Points on a hilly landscape, in no order, each with its height.
A ball rolls from a point to the lowest of its 2 nearest points, and stops where none of them is lower. Distance is the straight distance between rows; heights are no part of it.
banap height 63.4: [128 147  95  91 108 120 117 167  92 122 109 112 154 137  91 159 133 170
 143 130]
nakov height 34.3: [122 116 108 147  86 161 124 144 147 130 139 125 142 103 128  79 138 102
 126 201]
bas height 68.2: [113  75 186 129 174 152 184 114 152  89 156 158 137 153 114  59 103 103
 154 137]
Muza height 42.6: [118 110 150 135 175 195 124 139 156  87 114 160 118 145 109  94 139  50
 121 103]
Nim height 73.2: [147 111 119 111 162 161 154  97 137 114 101 170 107 130 179  94  97 161
 122  75]
Nadi height 64.7: [ 97 145 121  93 121 103 114 139 132 128 135 138 146 146   9 141 147 165
 177 150]
solum height 26.2: [118 125  99 119 137 159 123 123 149 117  94  97 192 123 144 132 168  82
 131 190]
tobo height 41.8: [148 171  93 101  49  95 164 122  68 140 155 115 132 135 101 160 126 142
 150 187]
Nesi height 32.7: [ 91 130 108 121 234 148 122 150 162 119 140 102 139 165 117 113 117 104
 161 129]
bod height 72.8: [ 85  52 154 121 165 146 175 101 150  63 108 128 200 168 137 105 106 125
 147 186]
mes height 56.6: [132 142 155  99 141 129  76 118  83 146 134 131 113 155 126 167 109 143
 130  49]
siga height 40.5: [158 162 115 103  21  97 153 133  72 160 144 153 117 130 104 150 115 160
 123 173]
netek height 48.7: [150 111 110 192 127 114 147 167 154 105 142 101 103  80 164 114 133 111
 102 122]
vulo height 49.3: [149 146 103 114  84 127 127 133 128 102  78 119 135  84  96 177 158 154
  94  96]
nuse height 31.4: [ 72 103 161 134 108 106  89  83  92 184 151 156  68  99 156 161 122  87
  85  70]
rozup height 59.5: [158 114 139 124  50  76 113 134  79 163 144 163 128 116 131 183 107 171
  96 112]
Lif height 38.8: [155 169 154  88  26 127 118 105  90 173 139 157 135 125 132 131 117 144
 139 154]
Vela height 51.6: [129 146 101 115 159 166 117 139 129 110 100 117 139 123 139 141 140 127
 114  76]
gover height 44.6: [126 147  77 117 103  99 147 131 110 106 102  75 168 114 103 190 167 134
 132 172]
Beg height 26.3: [ 97 120 107 131 180 129 135 142 147 142 154  93 162 136 135  93 119 110
 177 190]
Vemet height 59.3: [154 149 188  99 207 145 155  95 150 129 126 152 152 140 158  99 130 114
 161 114]
kita height 62.2: [140 124 135 118 107  96 112 198  67 146 154 169 114 159  91 172  89 195
 104 123]
ramal height 20.1: [166 178 152  94  87 104 148  87 127 122 119 114 152 101  81 167 181 113
 151 155]
Bon height 69.8: [152  91 188 144 148 135 185  99 159 112 172 146 132 127 157  80 108 110
 148 127]
nodu height 42.2: [ 98 125 172 147 139 111  82 107 108 158 143 132  55 130 123 159 129  96
 116  72]
dotu height 56.1: [151 127 145 123  63 113  88 109 114 138 114 150 114  93 150 177 116 134
  83  54]
sudud height 24.5: [115 134  56 114  74 160 117 119 100 139  91 115 169 139 142 148 135 147
 115 176]
nepu height 33.7: [ 72 101 112 157 140 163  84 166 169 110 122 122 127 129  89  97 146 108
 115 173]
sevab height 44.9: [131  96  91 172 144 132 146 173 155  95 115  77 139  89 167 126 140 112
 100 150]
Pav height 37.2: [141 180 106 104  40 139 142 114 102 164 138 132 125 106 135 101 126 124
 147 183]
dis height 58.3: [165 125 126 102  37 118 106 123  89 155 117 162 127 106 157 162  95 157
 100  83]
Puva height 26.1: [126 186 150 100 103 115 122 110 151 129 129 119 136 107  66 122 175 115
 171 171]
zir height 60.5: [127 141 158 101  80 152  80 101  99 177 134 177 108 138 146 121  98 146
 107  70]
pagu height 21.4: [122 134 142 158 116 145  93 142 130 144 138 154  52 136 130  86 103 124
 110  99]
bine height 49.0: [136 167 197 117 177 125  80 102 129 138 124 137 110 134 126 149 143  84
 128  78]
ruvu height 62.9: [142 121  94 111  82 110 127 183  73 120 124 157 140 144  80 171 114 190
 113 141]
sud height 67.7: [128 144 130 141 126  48 125 173 115 123 167 100 117 123  69 164 129 169
 145 131]
kiz height 40.4: [118 171 173 113 153 129  78 114 138 131 140 130 105 128  84 130 135 117
 145  91]
Sugid height 32.9: [171 159 154 103  75  96 130  94 117 144 121 114 154  86 154 188 151 124
 121 103]
Fuzu height 58.9: [124 136 165  91  92 132  70 122  78 156 141 171 108 149 108 154 103 166
 116  76]
pude height 71.9: [124  54 110 133 141 170 190 119 146  65 113 152 152 125 167  85 118 142
 111 130]
bubeb height 32.4: [ 95 130 101 142  85 141 111 164 138 137 124 118 126 105 108  81 127 149
 107 197]
Butor height 61.9: [139 155 158  93 110 165 103  77 121 189 127 181 127 135 166 103 106 150
 137  80]
vemuf height 25.7: [114 153  86 103  95 164 107  98 121 128  82 107 184 135 131 153 164 105
 127 190]
Reto height 69.5: [142 140 116 143  91  52 158 148 127 120 140  81 122 105  86 152 153 147
 145 164]
rafe height 21.3: [122  93  80 121 144 138 178 109 132 122 121 117 172 147 178  98 113 141
 147 190]
kazi height 28.8: [105 126 115 153 114 163 110 168 139 124 137 134 100 123 117  60 110 132
 103 137]
mafu height 39.3: [108 163 130 129 220 129 114 167 164 113 128  95 129 143  94 137 141  84
 143 124]
Bep height 56.0: [153 136 138 150 131  92 124 139 121 137 142 103 109 105 162 158 125 127
 108  73]
papan height 53.6: [ 97 141  86 114 155 170  97 164 115 129 105 124 121 150 109 122 113 159
 120  91]
Simug height 23.2: [108 108 104 123 149 134 172 116 130 139 157 108 174 152 160  82 116 110
 172 218]
zik height 8.7: [131 109 140 149 107 160 101  96 130 144 115 170  55 129 161 115 101 106
  94  61]
vasez height 60.9: [153  92 152 135  73  69 109 156  77 145 162 200 109 130  93 183 115 186
  97 124]
vulis height 65.0: [110 148 166 147 117  66  88 147 122 145 162 124  85 127  77 141 125 158
 132 120]
boru height 64.6: [119 130 152 118 158 194 122 118 153 131 142 165 128 150 116  58 116 105
 156 129]
rar height 57.1: [128 101 179 184 198 110 137 123 141 129 156 121  68 147 151 115 122  69
 128 104]
tik height 29.5: [164 115 137 138 154  70 183 105 122 153 153  97 128 112 210 144 108 152
 135 101]
rafi height 28.0: [107 112 109 164 135 135  97 131 175 106 101  96 177 128 119 139 168  81
 134 211]
Lekis height 59.8: [148 153 135 125  91 113 118 136 115 145 137 120 120 105 130 127 122 145
 125 116]
feni height 36.5: [ 73  98  80 137 200 154 102 146 160 125 118 105 156 174 129 112 109 122
 144 141]
Dero height 63.9: [123 119  96  88 107  97 120 150 103 108 129 136 164 147  38 174 153 173
 161 145]
vuvur height 48.5: [149  87 148 191 184  94 159 119 137 122 153 125  56 136 190 118 106 104
 112  92]
Gutom height 63.3: [139 154 154  96 150 186 112  92 144 146 118 164 121 138 142  80 116 128
 144  84]
zarar height 31.2: [134 125 138 149 172 124 167 143 144 138 165 105 139 129 158  81 120 125
 163 152]
fab height 26.0: [167 176 134 112 101 117 148 110 134 138 127 100 153 101 139 155 167 101
 145 149]
Korun height 55.7: [158 163 186 109 186 121 124  91 132 159 132 129 150 133 168 144 141 104
 138  79]
mudof height 41.2: [111 122  68 160 136 111 125 177 136 102 109  79 125 114 122 151 137 145
  91 134]
Vuk height 38.2: [ 81 100  69 144 151 132  87 138 145 135  99  89 172 172 143 130 130 134
 138 184]
nopu height 61.1: [134 156 155  96 201 136 128 108 135 149 145 130 142 156 135  96 110 131
 178 113]
zas height 62.0: [131 146 173 133  74  71 105 112 116 151 150 135 101 105 106 144 137 158
 122 128]
karaf height 54.7: [129 137 117  95 156 146 100 153  75 139 117 131 118 172 129 143  96 174
 134  61]
bofaz height 46.7: [157 152 158 158 158  93 122 134 147 110 117 108  98  98 138 178 158  90
  96  85]
nuzas height 40.0: [145  85 145 151 182  83 168  95 130 125 154 134  86 128 206 137 104 140
 115  83]
muze height 47.7: [130 143 124 129 175 175 113 150 151 100  98 129 102 136 113 130 143  82
 111  88]
Pesuk height 72.4: [112  58 127 136 135 177 176 101 143  81  99 140 197 146 156  91 128 109
 130 168]
led height 74.3: [140 102 168 105 170 146 158  66 149 108 117 184  99 139 177 112 103 133
 126  84]
Rapod height 22.2: [110  90 143 151 123 119 105  85 116 171 131 148  64 109 189 138 121  86
  80  68]
Fekag height 39.4: [ 85 103  50 157 130 122 104 178 123 126 103  89 157 135 131 145 122 157
 104 160]
Pev height 35.9: [124 129 110 145 138 105 166 157 130 163 168 110 123 131 152  57  93 153
 150 182]
Div height 72.5: [119  91  79 120 163 165 171 116 130 103  95 146 142 144 179 102 106 174
 114 115]
bur height 66.2: [117 107 177 144 184 179 139 122 152 114 157 166  85 163 111  57 104 104
 148 119]
Kimur height 38.0: [ 96  93 137 167 164 170 123 161 166  83 126 126 132 133  98  89 140  59
 115 147]
tugat height 31.6: [110 167 135 118 139 129  95 135 161 121 112 119 125 113  56 130 156 123
 147 137]
Zab height 71.1: [150  88 136 151 133 152 183 125 151  98 136 141 134 116 167  72 113 127
 120 126]
Bor height 21.9: [164 142 124 112 168 113 183 110 131 141 126 104 156 134 193 133 115 151
 144 102]
lebo height 46.3: [128 127  84 124  95 112 143 127 128  97  81 110 161 111  75 179 190 156
 121 143]
bab height 31.3: [ 84 140 107 145 135 132  95 144 176 119 116 109 141 112  75 121 160 112
 136 183]
gef height 36.0: [143 161 114 115  65 168 136 114 140 139 123 132 136 103 132 102 147 102
 140 192]
kadev height 63.2: [132  98 186 171 199 147 155 132 150  98 145 147  78 164 120  85 111  63
 149 106]
bopa height 52.6: [156 124 130 127  65 101 115 116 131 113 105 146 110  95  99 173 140 163
  94  78]
gaba height 23.1: [114 107  70 137 108 162 143 133 124 139 109 119 161 119 169 104 126 148
 114 164]
Sofam height 70.9: [163 145 116 143  49  76 163 118 120 120 127 110 128  91  90 161 167 150
 122 145]
muv height 31.5: [143 149 137 155 201 101 124 161 159  98 123  89 107 123 115 160 145  77
 122  97]
Zan height 43.0: [142 158  71 103  66 103 162 128  73 123 130  89 156 125 128 183 147 135
 127 171]

Where does a ball stop that starts at each point below?
nopu -> ramal
bopa -> zik
Pesuk -> Bor
Reto -> muv
Div -> Bor
mes -> bab
Dero -> zik
siga -> zik
kadev -> Bor
netek -> Nesi
rafi -> rafe

Call two points neighbours if one is among the 2 nearest of the other. Go from one point of each pair to the other, from neighbour to neighbour, staying as low as possible. Name the highest point that can't be avoided.
rafe, muv -> Lekis
rafe, ramal -> tugat
muv, Nesi -> mafu
